A landscape with many valleys, sampled at points; each row gives a point and its height.
From any point a ball takes the steepest step (drop divided by distance) to one of its 2 nearest points. It stops when none of these is lower. Distance is the straight distance between rows; heights are no part of it.
q312 h=47.9: [ 10  16   7  -3   1  11  18   0  -6  -2  27   6   1 -18 -17  -5 -15 -15
  13  10 -19]
q782 h=33.3: [ 12   8  14  -1 -12   3  33 -44  22   7  29  14  -6   6 -13  -4  13 -11
  -6   8  -3]
q891 h=55.6: [  9 -27  -6  -6   6 -26 -29  16  28   5 -20  25   5   7  11  22 -12   0
  23 -15 -10]
q40 h=42.9: [ 18 -22 -14  19  -6  -5 -44   0  14  23   5  34  -2  31  -1  24  -7  -4
   4  15  45]
q790 h=31.8: [ -4 -16  13 -19 -11  12  21  33 -11 -20  -2 -13  -4 -30 -11 -10  -9   4
   4  -3 -26]
q33 h=27.1: [ 13 -43  -5  -5  27 -13 -33  15 -21  -3 -20  -4 -10  -3  25   7 -28  20
  -2   8  13]
q788 h=47.0: [-15   8  15   6  19   5 -10  32 -10 -13  -6  -6  -5   3 -11   8   3   7
  18   7   4]
q610 h=41.5: [-13 -20  32 -15  17   4  20  14  20  13  -6   5  -5  -1 -27   2  15  34
  -9  10  -4]
q584 h=59.9: [ -5  32 -35  -9 -11  -8 -10  -6   0 -11  17   3  -9   4  -5 -11  -7 -15
   8  -3  27]
q319 h=18.1: [ 15 -29  25  -2  -5   1  26 -41 -14   7  15 -11 -17 -17  -6  -4   9   6
 -20   4 -27]
q947 h=54.0: [  5 -22  -5  19  11 -15 -29  35   2  -1 -14  22   3  10  10  21 -17   7
  26  -5  -8]
q644 h=57.7: [-17  13 -34   6  -6 -17 -21   1  14 -15  -6  16   2   7  18   3   4  -9
   3 -26   1]
q538 h=51.5: [ 23 -27  -2  23   5 -27 -31 -20   7   0 -31  10   0   2  29   6 -10  -2
 -13 -10   4]
q748 h=7.3: [ -6  -7  17 -11   2  29  18  -3  16 -10   2 -31   7 -16 -21 -10  10  -2
 -22 -12 -15]
q482 h=60.7: [ -7  40 -36 -11  -3  -4  -8 -13  -6 -22  18   6  17 -14  25 -18 -11 -15
  15  -8   9]
q113 h=63.0: [-12  34 -16 -29   1  -5  -7  26 -12  -4  19   3  -1 -18   5   6 -11   4
  22  20  19]
q681 h=34.4: [  6 -12  15   3 -34   5  33   2  21  15  -5   5   0  -5 -12  -6  15  -2
  -9 -15 -26]
q136 h=36.2: [-24  -2  -6  18  18  22   1 -18  -8 -22  -4 -22   7 -10  13   5   2 -17
 -20 -17 -24]
q717 h=31.3: [ 35   8  21   4  17 -10 -10 -15  -3 -14 -16  15   2  13  -4 -19   1  13
   1  15  38]
q757 h=26.4: [ 22  -6  26   3 -16   1  40 -50   7  16  15   8  -2 -10  -1  -6  11   9
 -17  -6 -21]
q578 h=43.5: [-18   5   6  11 -14   6   5   1  -9   5 -18 -30   4  20  -4  19  36 -15
  -5   2  -8]
q274 h=36.4: [ 19  -5  -8  19  -6  -9 -31   7   0  -1  -3  30  -6  27   2  -7 -13  -7
  -3   4  57]
q364 h=42.3: [ -5   8  -2  19  25   4  -7 -39   1 -13   5   3   5  17 -11  10  15   1
  -5  15  30]
q602 h=49.1: [  9 -24  -5  15   3 -26 -29 -29  -4 -19 -27   7  -8 -18  32  -6 -14   9
 -18 -23 -13]
q486 h=23.9: [-14 -29   3 -27 -17  21  28 -20  20  17   9 -27  -2 -19  -3 -15  -4  -1
 -20 -22 -35]
q666 h=52.0: [  4   0 -11  12  20  -7 -32  34  -6 -15   6  20   2  -7  10  13 -10   7
  37  14   8]
q453 h=41.6: [ 20   9 -27  23   3  -4 -18 -12  -7  -7   9   4   8 -11  23  -6 -43  -8
 -19  -1  20]
q816 h=32.9: [ 11 -33 -16  -3   5 -13 -34  10  -5   8 -11   0  13 -15  30  19 -38  20
 -12   7  14]
q153 h=29.5: [ 20   4   8   2  -4  -3 -24  17 -13  -1  -7   2   1   9  -9 -20 -18   3
  -3  12  55]
q293 h=24.0: [  5 -34  -6 -27 -16  26  28  30  29  -9  -7 -14  13 -23 -27 -14   7  18
 -15 -11 -20]
q395 h=44.6: [ -6  -4  33 -23   5   8   6  22  -2  -5 -11  -3  -5  -6 -22  -2   7  14
  10  12  -5]
q184 h=38.4: [-16  16  -6   6   0   9   6 -26  -7  -6  -3 -26   2  -8  17  -5   6 -28
  -8 -19 -13]
q659 h=39.2: [  2  26  -6   4  -1  -4 -12 -32   0   1   9   9  -3  22 -12   8  16  -6
  -1  17  43]
q284 h=37.4: [-14 -22  13  -8   5  12  29  -1  20   4   1   9  -4  -5 -18  -3   5  29
 -25 -12 -16]
q988 h=52.2: [ -1 -10   7 -12  -8  -4  28  -9  -2  41   7  -8 -10   0  -6  15   0   7
 -14  18 -32]
q381 h=17.8: [  3 -24  12 -26  -6  30  19   5  28  -2  -9 -11   8  -8 -32 -10  17  20
 -23  -7  -1]
q873 h=38.5: [ -7 -10   8   3 -30  -5  34  12  13  31  -5   7  -9  14 -18   9  29  13
  -5   3 -19]
q939 h=26.2: [ 18   2  25   7  12   6  21 -31 -15  -6  10 -14  -5 -11 -11   3   2  -4
 -14  13 -18]
q679 h=50.6: [  0  13 -16   5  20   1 -40  45  -6   0  14   7 -12   2  10   3   0   8
  30  15  31]
q478 h=32.3: [ -4 -12  13   9  25   7   7 -30 -15 -23   0 -26   2 -12  -1  -1  10 -10
 -23   2  -7]
q951 h=50.2: [ 12  -3  21  -1  -2  23  27  -5   2  -7  25  -3   4 -30 -11 -16 -11 -22
   1  -5 -40]
q905 h=44.9: [-12  -8 -19  34  15  -1 -12  10 -13   8  -3  -8   2  17   8  25   0  -9
   4   4 -12]
q45 h=48.3: [ -8   7  -8  -9  -2  19  28  -6  22  20  43  16  -2   9 -23   0 -12  -1
   4   5 -22]
q87 h=61.5: [ -2  19 -33 -13 -15  -9  -8  18 -23 -16   9   3  27 -17  31  -5 -18  -3
  19   4  10]
q671 h=18.2: [-28 -44 -12 -12  -7  19  34 -13   9  14   9 -11 -12 -17  17 -24 -11  20
 -23 -24 -33]
q596 h=17.5: [ -5   4   5  -7  31  -9 -29  11 -21  19 -14 -23  -8  15   6  13   1  16
  -2  15  26]
q356 h=41.1: [  1  23  17  12  -3  29  11 -27   9 -13   6 -28   1 -13  11 -14  18 -35
  -7 -35 -14]
q13 h=28.6: [-11  -9  -1 -26 -19  14  35  -8  15  12  14  -5   6 -21  12 -18 -14  -3
  -4 -12 -42]
q673 h=44.7: [  5  17 -21  26  13   0 -19 -17   4 -19   7   2   7 -12  21  -3 -15 -12
  -3 -14  -2]
q370 h=43.7: [  2  21   0 -20 -15  -5   5  34   1  25  20   8 -20  -1 -17  10  -1  13
  18  20 -11]
q517 h=54.4: [ -8  11   5  -2  -9  25  18  12  20 -12  20  -3   6   8 -32   1  20  -9
   1 -14 -12]
q634 h=37.5: [-19  -2 -11  -3 -21   9  31  34  13  34   9   9  -8   9  -6   3   8  18
   2   2 -25]
q628 h=51.7: [ -2  -7   4  -2  -6  30  29  14  38  11  27   4  10   0 -29   3   9   6
  -3   3 -14]
q230 h=46.9: [  4  -8  -2  28   5  -6 -21 -23   7 -20  -5  -1  -3 -24  34   0  -6 -18
 -11 -37 -20]
q337 h=62.3: [-15  28 -17 -27  -8   5   9  17 -23 -14  27   2  25 -18  14  -8  -6  -6
  31   5  -5]
q179 h=40.8: [-12  -2   8  -1   0   2  19  34  18  29  13  19 -23   3 -10  11  10  33
   5  15 -12]
q211 h=42.7: [  2   8 -14  16   1  -1  -4   9 -37  -1  -3 -14   3  -2  12   8  -5 -23
  -4   5 -10]
q974 h=36.1: [ -8  30   4 -17  -8 -18   5 -29   8   0  -7  -6  -3  19  -9  -1  17  -4
  -7   8  15]
q57 h=37.6: [ 18  17  -4 -18 -18 -14  -5  18 -37  15  -2 -15  -9 -17   8  -6 -21  -1
   1  18   8]
q549 h=22.1: [-10 -14   0  -9  33 -12 -36  28 -33  -9 -21 -14  -9  -7  14   1  -5  21
   7  11  20]
q261 h=40.7: [ 25 -29  -6  28   7  -4 -22 -15   4  16 -12  31  10  28  17  22  -3   4
   2  10  42]
q760 h=33.1: [-11  -8   4 -21  -3   2  34  14  22   9  12   6   3 -14  -4 -10  -9  21
  -7  -7 -24]
q110 h=29.7: [ 15  -3  17  -7 -32 -18  25  15  -4   3 -16   7  -6  -3 -17   0   4  -3
   1  -9 -27]
q494 h=47.1: [ -8   4 -35  22   6   1 -15  22  -7  -7   8   7   4  -2  17  31 -14  -8
  12  -6  -3]
q363 h=40.2: [ 26  10 -15  14 -18 -10  -8   7 -37   8 -14 -16  -4  -6  18  -5 -21  -9
  -4   6   8]
q149 h=28.7: [  0 -38  17  26  17  -7  -9 -17 -19   1 -23   3   9  32  19  16  21   2
   4   8  19]
q243 h=26.8: [ -5  -6  11  24   9 -12 -21 -29   8 -14 -25   5   3  12  25  -4  21 -11
  -8 -24  -3]
q266 h=28.1: [  1 -19  10 -25  -7  26   8  39   9 -28 -12 -19  21 -29 -28 -10   9  10
  -7  -2 -15]
q555 h=45.7: [ -9  26  -5 -14  -9   5  18  11   4   8  28  13  -7   5 -18   4  -3 -15
  17  18  -6]
q747 h=53.9: [ 11 -18  -5  10  -4 -29 -25  -5  19   9 -33  19   2  20  17  22  -7  -5
   0  -4 -10]
q317 h=23.7: [ 20  10  16  -3 -22 -23  20   1   2  15  -8  12  -6   0 -16  -7   4  10
  -3  10   6]
q539 h=56.9: [-29  25 -17   4 -19  -1 -12  18   3 -22  -1   2   8   0   9  -6   7 -24
  20 -18  -3]
q391 h=33.8: [ 12 -21  -1  22  15 -15 -23   3 -10  15 -26  10  -1  35  20   9   3   1
  12   9  22]
q658 h=56.0: [-23  24  -7   1 -19  12   9  22  13 -27   8   7  -3   2 -24  -7  13 -25
  19 -11 -11]
q864 h=36.3: [ -6  28   0 -13  -9   7  14 -31  19  -5  27   1  -8   1 -18 -11   7 -20
   1 -10  -6]
q82 h=45.4: [-10   7   4   8   4  14  10   2 -13  11   5 -19  10  12 -18  22  15 -18
   0   5  -5]
q966 h=22.3: [  2 -37  27  20  18 -10 -19 -25   1 -17 -26   1  10   9  21   2  15   8
  -4 -13   0]
q23 h=30.0: [ -3  14   1  12   9 -11 -24 -36  13 -16 -15   7   2  16   5 -12  14 -11
  -4 -21  24]
q201 h=46.1: [ 14  13  20   3  13   5  11 -49   4  -9   8  -7  13   8 -16  -6  26   3
  -7  15  21]
q724 h=33.2: [ -8  25   6  -4  -1  -1  -2 -21  13 -22  -5   2  -2  11  -8 -12  15 -19
  -2 -14  -1]
q285 h=49.7: [ 19  10   9  -3 -10   3  21 -10 -11  35   8 -12  -3   6  -7  19  10  12
  -4  32  -6]
q17 h=41.3: [-18   3  17 -12 -27  -1  23   5   7  18 -17 -14   2  15 -17  17  27  -5
  -6   7 -13]
q52 h=15.9: [  0  11   8   2   8 -12 -17   1 -11 -19 -25   4   3  -1   6 -12 -10   4
  -3  -4  17]
q585 h=58.9: [-11  18 -35  12   7  -8 -27  -8   5  -8   7   5  -2  21   5   3  -7  -6
   2  -1  28]
q29 h=23.5: [-26 -27 -16  12   6  17  32 -12   3  33  12   5  -4  -3  12 -19 -22  10
  -4 -16 -28]
q840 h=17.6: [ -9  -1  12 -21  -3  22  22 -37   7   3  11 -32   0 -15   1 -12   7  -9
 -20 -15 -25]
q505 h=47.4: [  3  12  12   4   3  -2  10   5 -33  28  -3 -26 -11   9  -8  19  18  -8
   4  29  -5]
q698 h=37.8: [ 10 -12 -31   8   2  -5 -27   2   3  -4   7  14  17 -24  28   6 -41   4
  -7   3  10]
q349 h=63.8: [ 13  38  -5 -16   4   1 -12  24 -16   1  22   0 -14   1 -12   0  -7   1
  15  25  27]
q716 h=34.9: [  2   9   4 -17  -4  -7   8  23 -31  -9  -6 -16  -6 -17  -5  -3 -12  -1
  11   6 -14]
q942 h=49.0: [ -2  11   3  14  26   9 -25  33 -14   1  23  -1 -16  18  -9  10   9   0
  27  11  22]
q612 h=16.3: [ 13  21   8 -22 -12 -25   0  15  -6  -4  -7  15  -4   4 -18 -20  -9   8
   9   8  22]
q71 h=10.0: [ -4  22  -3 -24  -2 -21 -15  17  -2 -23 -20  10   7  -9   8 -22  -8   8
  13  -9  16]
q12 h=33.5: [-13  -4  -6   3  27  -8 -21 -18  21  -9 -17  15   5  37   3  -4  17  12
   8 -18  27]
q189 h=23.1: [ 18  -6   9  -1  16 -11 -21   7 -23  -1 -33   2   2  11   8 -19 -10  10
  -1   6  44]

Where does a ball stop that starts at each point below?
q947 -> q748
q113 -> q634
q891 -> q596
q539 -> q634
q905 -> q748

Call two points neighbours if one is among the 2 nearest of the other. Go from one point of each pair to the other, from neighbour to neighbour, staying as low as possible. Name the highest point that can't be avoided.
q71, q671 -> q40
q596, q71 -> q189
q634, q71 -> q873
q724, q748 -> q356
q671, q748 -> q486
q319, q724 -> q864
